Points on a hilly landscape, in no order, each with its height.
A ball rolls from a point to whichever of its 2 nearest points has the largest drop for the distance, and stops where none of them is lower. Distance is the straight distance between rows; heights are no part of it.
Taka height 453: [-28 -11 -45  30  28 -29 -65 -23  11 -19 -30 -12  -4  22 -15  26  -5 -26
  26  10  48]
lev height 75: [  6  -1 -33   7  43  -5   8 -24 -17  -9 -43  50  11  19   1  31 -15  -1
  16  16  36]
Kebin height 179: [  5   1 -24  21  34 -17   7 -29  -1  -8  -8  38  27  28   7  34  -9 -25
 -18   0  13]
zab height 711: [ 27 -14 -11 -41 -23 -14  13 -21  -9  27  48  25  -3 -10  22   2  20 -56
 -40 -11   7]
pesug height 505: [ 16  20 -24  37  37 -26  -7 -43 -11  -9 -11  -9 -31  16  21   8   2 -34
   5  20  40]
kibi height 310: [ 35  -6  12 -28  16  -6  20  32  19  -3  89  36 -28 -54  -5  31  44 -27
 -40  15 -14]
nanuf height 76: [  9  30  51  -7 -31  10  28  43  11  24  29 -36  19 -19   4 -33  48   9
  30  -6 -25]
Zudot height 255: [ 30   6  -6 -17  -4 -13  41  26  -1  -6  21  24 -24 -11  40 -11 -40 -18
 -10  -6 -28]
zovo height 394: [ 21  10  19  15 -48  21 -27  29 -26  12 -29 -41  30 -44 -73 -48   3  74
  58 -38   0]
gubav height 434: [ -5  -5 -16  41 -39  33 -22 -22   4 -12 -30 -15 -13  -3 -42 -15   0  34
   5  11 -46]
kupaz height 285: [ 20  18  18  -8 -16   4  37  38   4  15 -13   1  -5 -19   0 -34 -49 -10
  -7  -2 -32]
nug height 226: [-31  18   9   4 -14  31 -14 -19  12   2  16 -15 -11   8  22  -9  17 -34
  19 -10 -41]
remik height 276: [ 26 -20  -2 -22  42 -13   4   7   1   1  65  52  -9 -23  24  47  25 -35
 -18  10  -7]
Ritak height 227: [-21  18  50  -6 -54   4  30  12 -13 -23 -20 -16   2 -16 -33   7  -9   0
   2  -6 -15]
det height 574: [ -9   5  47 -19 -23  20  39  32   9  41  36   0  -7 -23  -3  16  32  35
 -33 -38   1]
seg height 254: [ -9 -12   4 -12 -18  21   9  43  10  -9  11   0   6 -18  24  31 -19  12
  21   6 -44]
Lerem height 676: [ 37  -4  22  12  67 -54 -25 -21  11   5  20  10  28  17  37  -6  34  -4
  24 -17 116]
disas height 306: [  0  -1  12 -26  -4  -5  23  25  -8  11 -20   6 -25  14 -19 -21 -50  -3
 -12  21 -27]
mez height 245: [  3  20 -18  13  -2  11   5 -38   9  17 -31  23  24   4  -5  35  -1  -7
 -27  -9 -21]
suk height 335: [-28  12  -5 -36 -52  26   6  10  -9 -23 -37  -9 -19  -2 -40 -50 -21  18
   4   9  -8]
dera height 278: [ -6  20  15  14 -33   7  50  -2   1  -8   6  -9  -4   1 -10  12  15 -15
   2  18 -18]
bimez height 353: [ -7   0   2   8  20 -26  26   9   4 -31  35  10   5   4  35  19   2 -44
 -14  16   1]
Gito height 365: [  7  11 -25   1 -26  12  23 -38 -24   1  -6 -33 -32  15 -15 -26  -6  12
 -14  22 -17]
Ribo height 174: [-17  36  31  11 -13  32   0  11  26  12  20 -35   2  -5  12 -24  32  -4
  14  -4 -56]
lunom height 175: [-33  10  70  -4 -46   8  16  40  -1  -6 -13 -33   4 -16 -35   7 -15  33
  10 -34 -19]
rifi height 326: [ 24 -17 -19 -34  88 -48 -30 -10  12   1  42  33   2   2  42  34  14  -4
 -15  -9  86]
zopu height 309: [-32  -8 -23  12  20  28 -20 -28 -13 -16 -41  24  13  18 -26  -6  10 -26
  17  29 -14]
Foti height 516: [ 47 -16  11 -19 103 -44 -48 -14  11  15  46  27  30  -6  26  12  30  -9
   7  -1  90]
Lisat height 758: [ 42   9  12   1  77 -53 -25 -42  -4 -19   2  -5  25  23  41 -19  20 -11
  -7   4  94]
kav height 271: [ -2  -8  19  -9  -6  31  22 -15 -11  30  -7  28  29  -5 -13  21  -2 -15
 -22 -16 -32]
Temi height 582: [-47 -12  48  -6 -23  25  21  29  18   9   1  13 -18  -9  -2  20  20   8
 -36 -20 -18]
pagar height 437: [ 11  24  42   8  22  22  42  36  13  50  59 -29 -26 -40  -4 -10   6   5
 -23  18 -17]
puv height 438: [ 31   7 -14   1  54 -24  -2 -38 -10  -5  28  -2 -34  25  35   7   5 -26
  -2  32   8]
Zufe height 331: [ 12   9  11  13 -48 -20  27  27  22  27  17 -32 -13  -3 -18  19  -6  -9
   3  16 -20]
biges height 228: [  3 -46 -18 -21  44  -7   9   3  -5   0  53  33 -12  15  31  31  20  -5
 -30  25  14]
vigus height 417: [ -9  -5  -6  14 -54  36 -26   3  -2  10 -26 -36  14 -24 -66 -21 -16  56
   4  -6 -32]
fak height 366: [  4   5 -41  -4  -9   5  -7 -32 -34 -35 -40  18 -28   8  11 -10   3 -16
  36  23  22]
seton height 484: [ 29  13  27 -17 -30  13   1  27   7  51  -1 -35  12   5 -23  -7  -2  32
  21 -14 -39]
daz height 675: [ 22  -9 -19 -35  21 -32  -8 -18   0 -19  11   5  31  -9  57  -7  11 -64
 -40   9  19]
tuge height 537: [-20 -24 -50  44  28  -9 -46 -35 -14 -59 -35   1   7  14   5 -24 -10  17
  36   8  70]
zalan height 419: [ -4 -26 -14 -15 -12  23   5 -12  -6  22  40 -15 -24 -16  39  16 -21  -2
 -30 -10 -16]
gan height 598: [ 44  24  16 -21  10  -6  40   9  25  18  40  45 -10 -16  13  -2  30   6
 -39   0 -37]
fomit height 347: [ -3  21   0 -11 -53  19   9 -25 -27  -9 -27 -23 -37   9 -40 -47   7  15
  11  28 -20]
viz height 359: [-18  -1 -43  15 -15  30 -12 -13  -9 -22 -25   9   7 -35  14  23 -25 -20
  23  -7  -3]
Gib height 387: [ -2  29   8  20 -22  16  40  -8  -3  13   6 -48 -27   3 -25 -35 -16  38
  -9  -9 -21]
Pupar height 328: [-42  -2 -37   7 -20  38 -31 -35 -27 -40 -34  22   6 -36 -31  24 -28  13
  10  -1   2]
zokam height 606: [ 36  14   0   5 -20  -4  47  -2  15  43  26  17 -12   8  -8 -20   5  -3
 -39  -3 -23]
safo height 357: [ 13  29  29  15  -8 -10 -23  60 -21  18 -29 -54  55 -35 -45 -45  -8  70
  56 -59  12]
ketub height 307: [-20 -14   8  19 -41  41  28  23   2  -4 -21  20   8 -14 -18 -31   9  -1
  42  12 -42]
beri height 406: [  0   5  14  17 -57  24 -42  21 -10   3 -32 -13   6 -37 -82 -45  -8  82
  25 -17 -21]
nad height 363: [-22  -8 -24  12  32  -5 -36 -40 -12 -50 -52  22  31  21 -31  -5  -8 -18
  18  34   9]
libis height 545: [-18  41  29  -7 -53  46  18  -3  -6  31 -18 -41   2 -36 -37   1  27  23
  13 -19   2]
fazos height 225: [ 15  -5   5 -15 -14  -6  18  45  22 -25  16  20  -7   8  42  -2 -22  -6
  14 -16 -48]
guna height 441: [  6  -9  -8 -23 -13  10 -10   2   3  50  38 -23 -10  -2   3  22 -30 -12
 -12 -13 -37]
Zukuz height 388: [ 15  21 -29 -14  18   2   5 -50 -15  -1   0  -6 -21  26  22 -24   6   0
 -22  15  -8]
Mabuz height 596: [ -2 -31 -45  25  58 -17 -30  -4  -1 -23 -28   0  18   7  32  -3 -22   4
  36   8  88]
Doka height 456: [ 36  12  35 -18  14  -6  25  36  22  49  68 -20  -7 -26 -12   4   7  16
 -36  -9 -34]
tuf height 286: [ 14  -4 -38  24  64 -27   0 -17  18  15   6  42  24  34  18  -9   5 -24
 -16  16  23]
kunip height 337: [-16  21 -34   3  -9   1  16  22  32  14  -3  -3  -6  25  -9 -29  -4  -6
 -22  17 -11]
ritim height 339: [-13 -13 -41 -40 -24   4 -11  -9 -22 -14 -34  19 -42  23  -3  -5 -20  -7
  38  25   9]
puzef height 401: [-19 -14  12   4  15 -30  10 -14 -17 -50   1  -3  -4  20  25   7  -5 -49
  -6   8  23]
para height 623: [ 32   4 -21  34 -38   7  17  -4   6 -17 -38  18   1 -15  13 -15 -24  -9
   0 -11 -37]
Siki height 495: [-33 -16 -52  51 -11   7 -45 -41 -17 -52 -45  17 -14  -3 -20 -21   7   8
   8  11  34]
zor height 87: [-21  24 -44 -11 -23 -30 -30 -28   7 -24 -16 -10  13  32   8  27  -8 -25
  -6 -22  26]
zan height 593: [ 18   2  22 -31 -14  -2  10  23  21  15   5  48  -9   1  20  30  35  -4
 -30  -3 -30]
vug height 614: [ 28 -13   5  30 -39   7  20  -1  15  22  -6   9 -11   1   6 -21  -2  13
 -29 -21 -33]
Puzi height 364: [-10  10  -9 -18   5 -23  10  34  43  21  30   0 -15  29   6 -11  -4 -20
 -29  11 -29]
Gitas height 382: [-10 -20 -16  20  50 -27 -36 -40 -24 -51 -39  13  55  29 -20  10 -17 -23
  39  12  52]
Tek height 130: [ -1 -30 -11 -25  80 -19 -14  -6   1 -16  32  40 -10  14  41  41  22   8
 -24  17  47]
tisum height 298: [ 30 -14  56   7 -14 -10  -1  54 -20  32 -15 -52  56 -19 -40 -14  -1  69
  42 -48  -1]
sebo height 588: [ -2 -15  32 -22  -8  25  11  36  16  23 -19  42 -20 -17  20  18   9  19
 -23 -15 -30]
gunu height 284: [ -4  -4  25  28 -39  26  19  40  14   1  -3  -8  -7 -22  -1   4   4  21
  42  -9 -44]
baf height 82: [  2 -20   6  21  58 -31 -22 -43 -22 -37  -8  13  37  38  17  39   7   1
  30  -7  70]
vebe height 524: [ -7  46  47 -15 -33  24  10  35  -4  45 -23 -48  18 -27 -45 -26  35  53
  27 -25  12]
puza height 270: [-52  17  -5   6   0  27  -8 -20  -4 -24  -7  -1   6  19  -5   5   8 -12
  18  12 -22]
Fezu height 552: [ -6   9 -18  17  53 -26 -28 -16  17 -38  23  -3   4  36  57  -8  21 -38
  24   8  30]
fipaf height 389: [  1  -8 -31  -2  -3  20  -9 -27 -12  -5   2 -17   0 -15  39  40 -14 -10
   4  11 -18]
Tuza height 430: [-50 -21 -54  31   6  -6 -27   0   7 -13 -15  -1 -13  23 -20  24 -29 -10
  21   9  28]
navi height 563: [ -1  18  58 -17 -36  31  18   7  -6  46  -1 -26   2 -37 -16   0  10  38
 -25 -48  -3]
zanuf height 304: [ -9 -12 -39 -11  22 -32 -46 -27   4  -2 -21  -6  14  30   2  36  -2 -22
  -1   1  56]
lupi height 152: [ 12  16  40 -35 -31   1  28  44  31  25  42  -2   8  -7  11 -37  43 -12
  -1  10 -33]
nebu height 317: [  3   8  21   6   5  -7  44   4   2  -3  27   5 -18  -8  23  -2  27 -33
 -23  29 -11]
nefub height 466: [ 20   1 -32  27  85 -37 -21 -23  16  17   7  23  20  39  18   6   0 -10
  22   2  66]
radef height 413: [ 14  26  43  13  -5  20  49  13  -5  27  17 -43 -25 -41  -4 -23   4  25
 -21   7  -9]
lek height 302: [-32 -17  -9  -6 -33  41 -17 -19 -30 -31 -18  16   1  -4 -54  10 -33  44
   7 -21 -27]
bemeb height 322: [-14   0 -22 -35 -32   9  12  25 -15  -8 -36  11 -29   6 -11 -11 -37   5
  11  17  -5]
tegim height 249: [-50  20 -18  15 -23  -8 -17 -39 -13 -34 -10 -12  -4  36 -18   7  -2 -25
  12  -9  -1]
Ledap height 670: [  7 -26 -10   1  71 -39 -30  15  10 -13  -8   6  38  -1  41   0 -29  -9
  28  -2  98]
pab height 473: [ 28  20  42  -1  -9  -6  15  52  24  48  14 -25  10 -18 -13 -11  -1  33
 -24 -21 -39]
zita height 376: [-26   6 -39  33   3 -10  -2  -2  23   8  -9  -7 -23  21  -6  11 -15  -8
 -14  16   3]
Godak height 283: [ -7 -34   0  -8  60 -40 -21 -13  -5 -38   4  21  17  33  45  45   9  17
  -9   3  51]
Sezit height 332: [ 28  -8  26 -12  -7   0  53  14  -5   0  84   6 -21 -37  13  16  37 -23
 -32  22  -9]
Kop height 607: [-21 -52  -1  -3  -5   7 -30  -4  -7  -8 -29   6 -27   1  21   4 -24 -12
 -25  -1  -4]
dopi height 469: [ -9 -13 -10  10  24 -31 -32 -27 -11 -56 -19   4  -1  44  32 -17   3 -30
  21  -1  27]
lobub height 463: [-16 -22 -42  60 -37  12 -34 -43 -13 -46 -30  11 -25   3 -37 -12  -4  21
  14   6 -14]
taz height 287: [-33 -10   6 -10 -27  45  -4 -10  -7  16 -24  17  30  -1 -40   8 -20   6
   0 -17 -34]
lar height 232: [ -2 -16  70   1 -40  -3  -1  50 -15  13  -1 -52   9  -6 -32  -9  -9  65
  22 -43 -16]
verul height 503: [ 13  35  46 -10 -27  16 -12  32   3  46 -27 -44   6  -8 -58 -16  12  59
  41  -9 -28]
Nar height 464: [ 16   5  -5 -13 -39  19 -14 -11 -11  28   0 -37   3  -2 -27  24 -27  19
  14  -4 -49]
nem height 631: [ 23  -4 -18  -4  56 -41 -25  -7  15 -22  25   8  20   1  66 -13  14 -55
 -20   7  44]
toses height 595: [-11 -56   2  -5  -9  11  -2  20   6  21 -16  35 -21  -2  16   9  -8   2
 -34   4 -23]
Sezur height 695: [ 18  -6 -18 -21  -8  -1  10 -11  -6   6   2  11  17 -15  31 -16   5 -55
 -50   0   3]
saz height 393: [-30   1  -5 -35  36 -24  -1  12   5   3  18 -10 -21  38   5   1 -18 -20
 -32  27 -16]

For each start below, name the point where the ball stops.
guna => lev
zab => dera
beri => lunom
Sezur => dera
Mabuz => lunom
navi => fazos

Call two points neighbours if one is among the 2 nearest of the other. Go from one point of each pair to the other, from neighbour to neighbour, staying as low as possible. Name the highest point that can't be avoided.
dera / Tek => Sezit
baf / Tek => Godak
zor / nanuf => puza
